A landscape with many valleys, sampled at points; each row gives a point and its height.
From any point a ball rolls to the lowest of the 2 points nearest to it. It stops when none of these is lower. Distance is the straight distance between rows; heights are no part of it.
Z_135 (h 350): [  0 -13 -43   1   1  -2 -20 -11  26  17 -11 -15  10 -34 -19   6  15 -28
  -3 -24 -10]
Z_962 (h 492): [-30  -8 -36 -32   7 -17 -18   3   3  -3  22  11  24   5  -5  -6  -6   4
  13  11  -3]
Z_797 (h 385): [ 15   2 -21 -25   7  12   1   1  15   5  -8 -23 -13  -5  -5 -10 -13   6
   1 -14  -6]
Z_376 (h 336): [-23   6   5 -18  22  -7  -9 -20  -3  10 -13  19  22 -31   2 -15  12  -8
   3 -36  19]
Z_595 (h 453): [-16  20   3  13   2   7  10  27  10  -5   1  28   9  14  -9  -6 -32   6
 -12 -19   7]
Z_351 (h 291): [ -7   3   0  17 -30   1 -22  14 -32  -3   0  21  -8  42   8   6  17  15
   4  48   1]
Z_751 (h 490): [ -6  28  16  18   9  17 -22   1   6 -20   7   4   0  19  11 -19 -11  18
  17  -6  -5]
Z_910 (h 365): [ -7  11  16   9  21 -17  -4 -36  -7   8  -3   2  10 -30  -1 -10  12   0
  -4 -19  -3]
Z_706 (h 262): [  7 -12  -9 -15  -5 -11  15 -30 -18  16 -13  -6  -6 -21  22  29 -20  -6
 -24 -17   7]
Z_740 (h 263): [-20  11  13  15   1  -5 -26  25 -26 -13 -12   6   8  14  -1  -6 -10   5
 -28  -8   5]
Z_719 (h 557): [-16   3  -1   4 -12  22 -12  23  10  10  21  -5   4 -13   0   1  -6   8
  19  24   3]
Z_456 (h 120): [-19  -5  10 -15  -1  -4  11  -6 -23   2   7  -1 -17  -7  34  -2  16   7
 -17  -5   9]
Z_825 (h 232): [ 29  -7  20  12  -3   9  27  -4  -2 -16  -7 -22 -14  18 -16  -2  12  -3
  -5  13  -2]
Z_291 (h 230): [ -7  -4 -11   6  -9 -19 -18  38 -23   0  -8   7  -9  20  14   1  -8   6
 -31 -10  17]
Z_231 (h 392): [ 32   1 -16  10 -13  13  -3  28  -7 -16  -2   1   5  39   8  -7 -17   9
  16  -2  22]
Z_91 (h 472): [ -2 -14  -1   1 -22   3  11   7  10  11 -14  15 -32  -6  -7  -5  14  11
 -21 -10 -10]
Z_959 (h 554): [  2  -2 -25   2   9  -9  18   5  26  23  14 -15 -14   1   4  -1 -13 -37
  28   1 -20]
Z_765 (h 418): [ 33 -17 -14   4  -7  -9  -3  20  10 -11  -1  -3 -20  27  17  17   0   2
  11  -7  18]
Z_282 (h 282): [ -8  33   6  18  -2   6   1  -9  -4   9  15  -9 -13   9  14 -31  11  22
   3  10 -26]
Z_229 (h 530): [-24  13  -7  -1  -5   4  13  16   1  -9  27  22  13  19  34  17 -26   0
   0   0  -3]
Z_919 (h 381): [ 12  16 -11 -16 -27  19 -10  18   3  12   1 -19 -24  27  10  -2  24  10
  36  39  -2]
Z_610 (h 203): [ -5 -10  -4   6   8  -5   6  -6   6  -6  14   4  -1   6  -7   2  11  -6
  -2   9  13]
Z_889 (h 577): [-13 -18  -6 -10 -28   5   5  15  -5  -3  16  16   8 -14   3   4 -11  24
  21  24  -1]
Z_344 (h 360): [ 17  -1 -26 -30 -10 -13   8   0   8  -2 -14 -14   9  -1  -9   3  -6   5
 -13 -22  21]
Z_127 (h 487): [  6 -13   9   0   2  27  10  -2  15  24   0  16 -31 -21  13   7  27   0
 -29  -9 -20]
Z_580 (h 252): [  9  10 -22  18  -9  -1  -2   6   9  20   5 -17 -14   9   4  -5 -14   6
 -16   8 -24]
Z_360 (h 436): [ 25  14  20   4   0  18 -11 -10  22 -15  -4 -36 -16  -1  -7  27  24  -5
 -26  -4  -5]
Z_623 (h 156): [ -5  25  41  21   8  15  -8 -25 -14 -17 -24   5  14  -7 -10  15 -22  17
 -11  -4   2]
Z_200 (h 413): [ 13  -3 -10  -4  -1  12 -16   5  10  20   0  -6 -29   8  -8  -8  13  13
  30  35  -7]
Z_454 (h 295): [ -5  -1 -33   2  -5 -18   3  -5  27  14   8  10 -14   5   4  -5  -4   0
  -9 -15 -12]
Z_221 (h 430): [-13  12  22   0  17  20  11  12 -25 -14  -5  26  26  20  -8  -7 -35   7
 -15   0   9]
Z_140 (h 408): [ -4   7  10  -8  -5 -23  11 -26   3  30 -55   9  26 -11 -27  -2 -17 -21
 -10 -26   9]
Z_259 (h 510): [-37   3 -23 -19   7  -8   3  14   4  -7  28  38  22  25   8   9 -19   7
  12   8 -11]
Z_167 (h 637): [ 20  -8  16  10  10  -2  26 -16   9  10   3 -19 -13 -14  -8  -9  16  -9
  10  13 -42]
Z_745 (h 601): [ -5 -36  -7   4   2  -2  -1  -2   1  -1   9  12 -16 -10 -14  16 -16 -18
  33  28  -8]
Z_495 (h 253): [  2   3  10  10   4   4 -17  15   9  -8  13   5   0   1   1 -12  28  20
   5  -3  28]
Z_362 (h 366): [-18  -5  -4 -24  20   1  -9   5   3 -13  -2  26  17 -15   5   3 -16  -2
   3 -32  22]
Z_113 (h 311): [-34  -4  -2 -12  25  -9 -22  14  18 -12  14  42  21   6  -5  -3  19  -5
  15  -4  14]
Z_139 (h 293): [ 23 -21   6 -21 -15  15  28  10   6 -14 -10 -21  -6   5 -22  -9   2   7
   7   9  12]
Z_426 (h 433): [ 18  11  11  -5  19  -5  15 -33  13  36 -34  -8   0 -30  -3   2  -2 -39
  -4 -21 -36]
Z_99 (h 518): [  6  -7   9  13 -18  41  -7  11  -5   5   9   0 -20  -4  10  15  14  11
 -17  19   8]
Z_488 (h 279): [  5  15   3   0 -25  12   8  10 -18  -5  17 -25  18  11  17  -3  26  11
 -16  10  24]
Z_732 (h 622): [ 17  -1   9   0 -10  11  19   7   0   7   8 -31  -5 -20  -3 -12  -2   4
  20  16 -22]
Z_247 (h 376): [-15   2  -3 -11  -4 -14  22 -35   2  20 -32  12  31 -26 -22 -19   5 -14
   1 -22   1]
Z_658 (h 537): [  0   6   4  16 -24  32 -31  27 -10   5   6  -3 -11   5   9  11  -3   4
  15  32   8]
Z_913 (h 401): [  0   8   2  -9  16   7   3 -21  24  17 -30 -11  19 -25 -34   5  -1 -35
   1 -19   9]
Z_973 (h 188): [  7  -8  -9   0 -12 -10  -8   3 -19 -17  -6   3 -12  35  12   1   8  16
 -28  -1   7]
Z_554 (h 407): [-21   8 -11 -18  -5 -24  25 -26  -1   3  -6  22  39  -6 -10  -8  13   0
 -21 -22   4]
Z_746 (h 374): [ -3  -6 -23   4   4 -13  -9 -26   7  15 -27  -9  34 -34 -28   9   0 -39
  -7 -22   7]
Z_171 (h 593): [ -5  -7   1 -15 -19   3   7   5 -18 -21   7  -9  15  -9  10  -6 -24  21
  26   4  -9]
Z_393 (h 375): [ 18  -5   4  13  11  -3 -14  10   9  -7  -6   1  -7 -21   8  32 -25 -15
  -3 -32  15]
Z_538 (h 435): [ 12 -11   5   5   6  -9  -4  -9  11   3   1   1 -35  10  -6 -19  24  14
  18  17 -20]
Z_902 (h 243): [ 12  17  18  14  -8  18 -22 -19 -26  -8 -14 -16  16 -26   3  23 -33  15
 -11  -3   1]
Z_983 (h 475): [ 13  21  16   2  11  11 -11  -4  -2 -41  -3  -6  21  23 -11 -10  -8  13
  11 -10   6]
Z_88 (h 338): [ 18  -5  -5 -16 -21  19   1  23   3  15  13 -29 -27  11  26  10  24  -5
   7  23   0]
Z_53 (h 138): [ -2  -6 -13  16   7   9  -5   9  13  43   9  13 -22 -11  -8  -6   7 -11
   7  30 -31]
Z_681 (h 409): [ 15  14  -1 -17  20   9  13 -15  15  27 -13 -22 -10 -19  -5 -14  -2 -21
  -7 -14 -22]
Z_924 (h 447): [-12 -11 -10  -5  -6 -44   3  -1   6 -20  -8   8  14   8 -17  10  19 -13
 -32 -20   4]
Z_626 (h 27): [ 21  21  29  15  18   7  -6 -16   6  -8 -15 -17   5 -10 -20   3 -19  -1
  -1  -1   5]
Z_584 (h 235): [  6  -2  -1  12 -38  12 -14  12 -24 -14  11   1  -2  29  20   4  24  14
 -11  14  15]
Z_970 (h 406): [ 21  -6   1  11   0  -1  -6  10   2 -27   7   0  -2  11  22  40 -13  -8
  -6 -18  20]
Z_33 (h 36): [-17  -1 -10  25  13  14  -9 -10  13  17  22  11 -11  -4 -23  -9  -4  -9
   6  34 -12]
Z_625 (h 281): [-18  -9   6   7   8   3 -23  22  19   2   8  40  -1  -7 -14 -10  27  12
  14  -5  26]
Z_843 (h 292): [ 30  -6   7   5  -1   0   9  13   1   6   3 -41 -29  14   8  -2  25 -15
  -9  12 -10]
Z_999 (h 342): [  3 -19  -5   4  13  -4 -25  -1 -13   0  -1   5  -1 -44  12  19 -25  -6
   3 -16  15]
Z_572 (h 421): [  7  -3 -13 -27   8  11   5   1 -28 -16   4 -17  28  22 -15 -20 -16  14
  -8  13  21]
Z_49 (h 455): [ -8 -14 -17  -7 -12 -20   0 -16 -10 -23   9  23  19  -1   0   2  -9  34
  -1  -1  -8]
Z_286 (h 522): [ 10 -10  22   5   2  25  17 -20   1  -5  -8   6 -15 -17  -3  28  -2   1
 -15  -2   8]
Z_520 (h 467): [-18 -14  -8 -14  14 -39  -4  14   0 -19 -12  22   5  28 -14 -12   8  -5
  -7 -14  -4]
Z_965 (h 596): [-11 -27  -9  -7 -14 -17  -6  14  -2   4   4  29  -6  -8  -1  14 -11   7
  45  24   0]
Z_466 (h 393): [-19  -4  10  12   5 -28   3 -50   1  -5 -15  14  13 -21 -17   2  23  -7
 -21 -20  -9]
Z_414 (h 147): [ 20   4  28  36   9  -1  20 -10   4 -12 -10  -3  -2   5 -29   1  -8  -6
  -6   8   0]
Z_131 (h 308): [-23 -11   0   3  14   2 -11  -2   4   5 -13  38  -5 -23  -5 -18  23  -4
   0 -26  23]
Z_31 (h 608): [ 13  -5   3 -20  -8   6  23   5  -6   1  13 -16   9 -23   7 -16   0  13
  31  -3   7]
Z_457 (h 388): [ 22  27  18  16   4  27  13  -2   5  22   3 -23   6 -15  -8   6   6  -1
 -29   5   3]
Z_785 (h 113): [-10   6   3  24  14  13   4 -20   7  -7  21   1 -11  14  -3   0 -13   4
   4  21 -10]
Z_905 (h 501): [  9  -9  18   6  -4  27   6  17   2  15   0  -2 -27 -26   9  18   9  -9
 -17 -11   3]
Z_824 (h 245): [-10  20  16   6  -1   2 -10  20  -2  23   6 -16 -27  -1  19 -30  30   8
   6   7 -21]
Z_942 (h 359): [ 14  31  21  35  -6   8 -13   9  -4  -4   4 -26  14  -1  -5  -7  14   4
 -18   0  10]
Z_586 (h 400): [ -7  -8  12 -12  23   2   7  -6 -22 -12  -7  22  22  -2  -6  10 -36   0
  -3  -5  15]
Z_788 (h 394): [  9   3  -7   8  -5   0  13  -1 -24 -11  13  -8  22  32   1  -6 -19   9
  -3  20   3]
Z_513 (h 332): [  1  16  19  29 -14  -6 -33  18 -17 -17  -4 -25  -2   7  -6 -19  12   5
   1   7  -6]
Z_655 (h 197): [-15  -6  -7 -18   5  -8   6   3 -18  14  -3  -4  -7 -16  22   5 -18 -13
 -19 -19   6]
Z_899 (h 347): [  1 -10  -9  18 -13   2  -8  -3 -32 -16   8   4  -4  45   4  10 -14   2
   1  46   0]
Z_796 (h 473): [-14 -21 -14 -15   2 -24 -11  -2   8 -30  20  20  34   7 -10  16   5  12
  16   1 -10]
Z_528 (h 547): [  5 -22  20 -11  -5  11  11 -10   6 -36 -10   3 -10 -10   1  37 -17  -2
   6  -2  -1]
Z_680 (h 457): [-12  27  12 -22  16  -7   6   7   4 -24   1 -10  24  17  -2 -23   0  14
   6 -15   2]
Z_258 (h 201): [ 26  -6 -25   6  -4  11  10  21  14  44   7  -6 -20  -3   3  -8  10  -9
 -11  16 -29]
Z_551 (h 454): [ -3 -28   8   0  -8 -18  -1  -4   9  -5 -14  12 -35  -7 -19 -14  21  -1
   0   2 -24]
Z_334 (h 439): [ -1   6 -17 -34  25   9   1   4   0  -9   9  -8  16  14  -7 -32  -1  14
   9  -2  25]
Z_790 (h 300): [-23  10  17  22  -9 -22 -34  19 -27 -10  -1  -1  -5  22  10  -7   7   2
   2  17 -10]
Z_838 (h 414): [ 38  10  15   1  -2  14  -2 -12  13  13 -12 -24   2 -31 -10  22  14  -1
 -18  -8  -1]
Z_883 (h 367): [ 13   3 -23  -9  -7 -24  -8  32   1  -2   5   1  17  27   2 -14  -9  16
   8  -7  14]
Z_241 (h 474): [-16  15   4  10  10   8 -13  21  19  -2   6  24 -14  15   5  -3 -18  -3
  17  -3   1]
Z_839 (h 576): [-19 -22  19  -9   9  14   8  -1 -11 -20   1   7 -10  -1  -9  14 -21  -9
  19  22  -5]
Z_853 (h 499): [ -7   9 -18 -16   5  -4  18   0  13   7  18   5 -20  28  27 -11   1   3
  29  15  -1]
Z_875 (h 319): [ 30  -7 -17 -11  -7 -24  25 -14 -11  18  -9 -28  -3  -8   5  12  -6  -9
 -21 -14   9]
Z_634 (h 422): [-14 -13  -5  17  -4 -32   4 -17   5   3 -11   3 -11 -11  -9  11  24 -26
 -31 -14  -6]
Z_89 (h 429): [  7  19  20   0  22  -7  -1 -49  19  34 -37  -3  22 -22 -21  -3   6 -32
   7 -21 -13]
Z_178 (h 477): [ -6  17  -1 -21  -1  -1   7  -3   8 -19  12 -12   0  26  21 -22   1  19
  30   6 -10]
Z_503 (h 650): [ -6  -2  15   4  20  -7  29 -32  17  -5   8  -1  -8  -4 -15 -20  20  -9
  11   2 -22]
Z_338 (h 527): [ -1   4  -6  -4   5   3  25   3  13  18  10 -16 -22  23   6 -17 -11 -13
  18  20 -33]
Z_609 (h 326): [  6  -2  -3  -8  -9  -9   6  26  -5  -7  22 -17  33  -6  13   7   6  -1
   0   1  29]
Z_86 (h 194): [-20   4  19   2 -10  -2  -3  17 -28  13   1   4 -29   9  31 -23  25  14
  -2   9   5]
Z_179 (h 327): [ -4   0 -45  13   0 -10  -6 -20  23  20   2   2   0 -17   7   9   4 -26
  -9 -27 -23]
Z_409 (h 556): [-22   5  -4  -4  -1   5   1  18  11   0  32   7  13   0  21  21 -10 -11
  24  19   9]
Z_367 (h 301): [  9 -11   6  -5   1   1 -17  -6 -36  -8  -9 -18  12 -23  17  27 -31   0
  -8  -9  16]
Z_764 (h 432): [ -1 -11  -2 -20   3 -24  15 -30 -12 -12 -10  28  25  -5   3   5  -4  12
 -10 -26   6]

Where does a ball stop that starts at each point below?
Z_241 -> Z_33
Z_924 -> Z_33
Z_426 -> Z_456
Z_528 -> Z_626
Z_409 -> Z_247
Z_719 -> Z_626
Z_360 -> Z_973
Z_838 -> Z_973
Z_89 -> Z_33
